The views of a scene show one set of named points, each view turned or mirrored, shifted and resized as a whole, with a little noise and some points left out.
In the rows, 128 means zero.

Scene 1
View 1
k383: [172  91  86 132 143  87  64 169]
k912: [101  95 163 165 147  76 122 138]
k39: [174 163 119 163 135  90 103 156]
k844: [124  72 116 137 137  91 101 160]
k879: [138 150 114 141 134  99 104  99]
k321: [ 83 132 187 173 146  74 140  82]
k644: [109 168 189 186 150  70 134  90]
k531: [ 84 118 152 150 135  93 132  83]
k717: [170 131 117 156 146  79  84 164]
k377: [121 125 178 178 164  59 110 122]
k201: [105  96 128 140 126  96 115 128]
k59: [102 125 152 153 142  80 115  87]
k416: [155 113 107 145 131  95  95 172]
k537: [159 170 109 148 129 100  97 117]
k408: [134 114 140 165 140  84 112 163]
View 2
k912: [137  93 145 115 168 178 124  89]
k383: [104 163 170 122 115 123 106 147]
k416: [ 95 122 162 125 130 125 114 126]
k321: [161  68 136 145 205 183 159  78]
k537: [110 102 158 172 160 103 157 136]
k59: [152 105 148 151 181 172 163  97]
k717: [111 123 149 132 150 116 110 144]
k844: [109 133 168 113 126 167 117 105]
k408: [111  98 149 120 154 141 112 108]
k377: [154 103 133 113 184 175 113 104]
k39: [ 99  94 149 146 161  96 123 140]
k644: [155  55 127 151 219 152 153  97]
k531: [144  92 158 156 177 185 174  76]
k201: [119 111 169 134 145 172 146  88]
View 3
k416: [119 163  73 124 137 141  81 156]
k59: [146 176  94 107 103  88 145 183]
k717: [134 173  66 115 165 135  91 161]
k844: [ 98 157  97 111 117 131  86 189]
k201: [116 159  99 117  91 110 112 178]
k879: [158 187  63 130 115  99 116 159]
k537: [169 189  52 136 130 114 110 139]
k644: [165 162  93  97 126  89 196 152]
k321: [146 160 108  97  99  81 186 172]
k531: [139 167 101 113  75  83 158 177]
k39: [151 171  55 128 158 136 110 130]
k408: [121 141  91 103 144 137 138 147]
k377: [122 156 108  85 145 109 149 194]
View 4
k377: [167 125 146 118 141 134 136 161]
k912: [169 131 151 125 140 137 127 142]
k844: [184 150 146  94 165 144 111 128]
k644: [171 133 129 162 136  98 125 156]
k201: [178 146 158 115 154 138 106 124]
k39: [187 169  91 113 149 125 126 123]
k879: [193 163 126 122 169 109 102 131]
k383: [191 161 115  63 172 156 121 126]
k416: [185 162 117  91 155 148 122 114]
k59: [179 140 153 134 160 110 108 149]

Which points are out of place in each view (at most two, in the order of its rows)? Write none if all are in place.
view 1: k377
view 2: none
view 3: k408
view 4: k844

Scene 2
View 1
k710: [ 52 163 128 166 143 147 124  85]
k981: [ 71 154 133 103 168 174  42 147]
k271: [133 132 125 156 186 190 139  99]
k223: [ 53 164 114 116 153 160  69 136]
k997: [ 82 163 107 109 158 173  67 159]
k978: [ 76 170 105 154 135 150 118 121]
k258: [107 160 115 156 156 164 122 118]
k536: [ 13 135  87 143 164 168 154  89]
k943: [ 92 127 133 153 183 181 129  86]
k438: [100 153 140 101 172 186  34 153]
k852: [ 79 131 117 151 180 183 136  93]
k481: [ 81 126  91 132 186 193 145 112]
View 2
k271: [132 116 107 121 114 150 100 126]
k438: [146 100 159 199 142 171 100 141]
k852: [128  97 107 140 104 151 131 130]
k223: [140  89 139 195 106 166 127 159]
k710: [118  81 101 152  91 152 130 173]
k997: [152 101 151 195 108 169 110 150]
k981: [143  91 153 204 133 168 118 147]
k943: [123  99 106 134 114 150 124 131]
k258: [135 111 113 150  98 154  98 153]
k481: [139 110 114 144  90 152 136 117]
View 3
k438: [179 169  79 115 163  83  76 130]
k271: [104 115 142 114 158 183  98 132]
k710: [114 172 124 138  67 168 140 126]
k481: [130 142 128 166 162 189 133 138]
k997: [175 180  97 157 147 107  99 106]
k978: [128 173 127 158  98 153 115  95]
k223: [166 190  85 153 118 116 116 122]
k536: [130 174 116 190 109 200 175 155]
k981: [181 183  71 128 140  91  98 138]
k852: [103 135 134 124 116 188 124 140]
View 4
k223: [137 128 103 107 125 101 140  94]
k978: [134 160  90  71  91 130 124 142]
k536: [142 151  50 106 120 158 190 182]
k481: [131 134 100  92 172 164 116 209]
k852: [145 106  83  78 123 130 136 193]
k710: [147 136  64  65  69 119 157 157]
k981: [134 101 121 110 145  77 130  84]
k997: [129 133 125 102 145  99 114  93]
k271: [142  94 110  50 129 125  89 214]
k258: [135 130 109  63 105 119 100 161]
k943: [148  92  87  71 116 120 132 199]

Which points are out of place in each view (at most two, in the order of its rows)? Write none if all are in place.
view 1: none
view 2: none
view 3: k852
view 4: k481
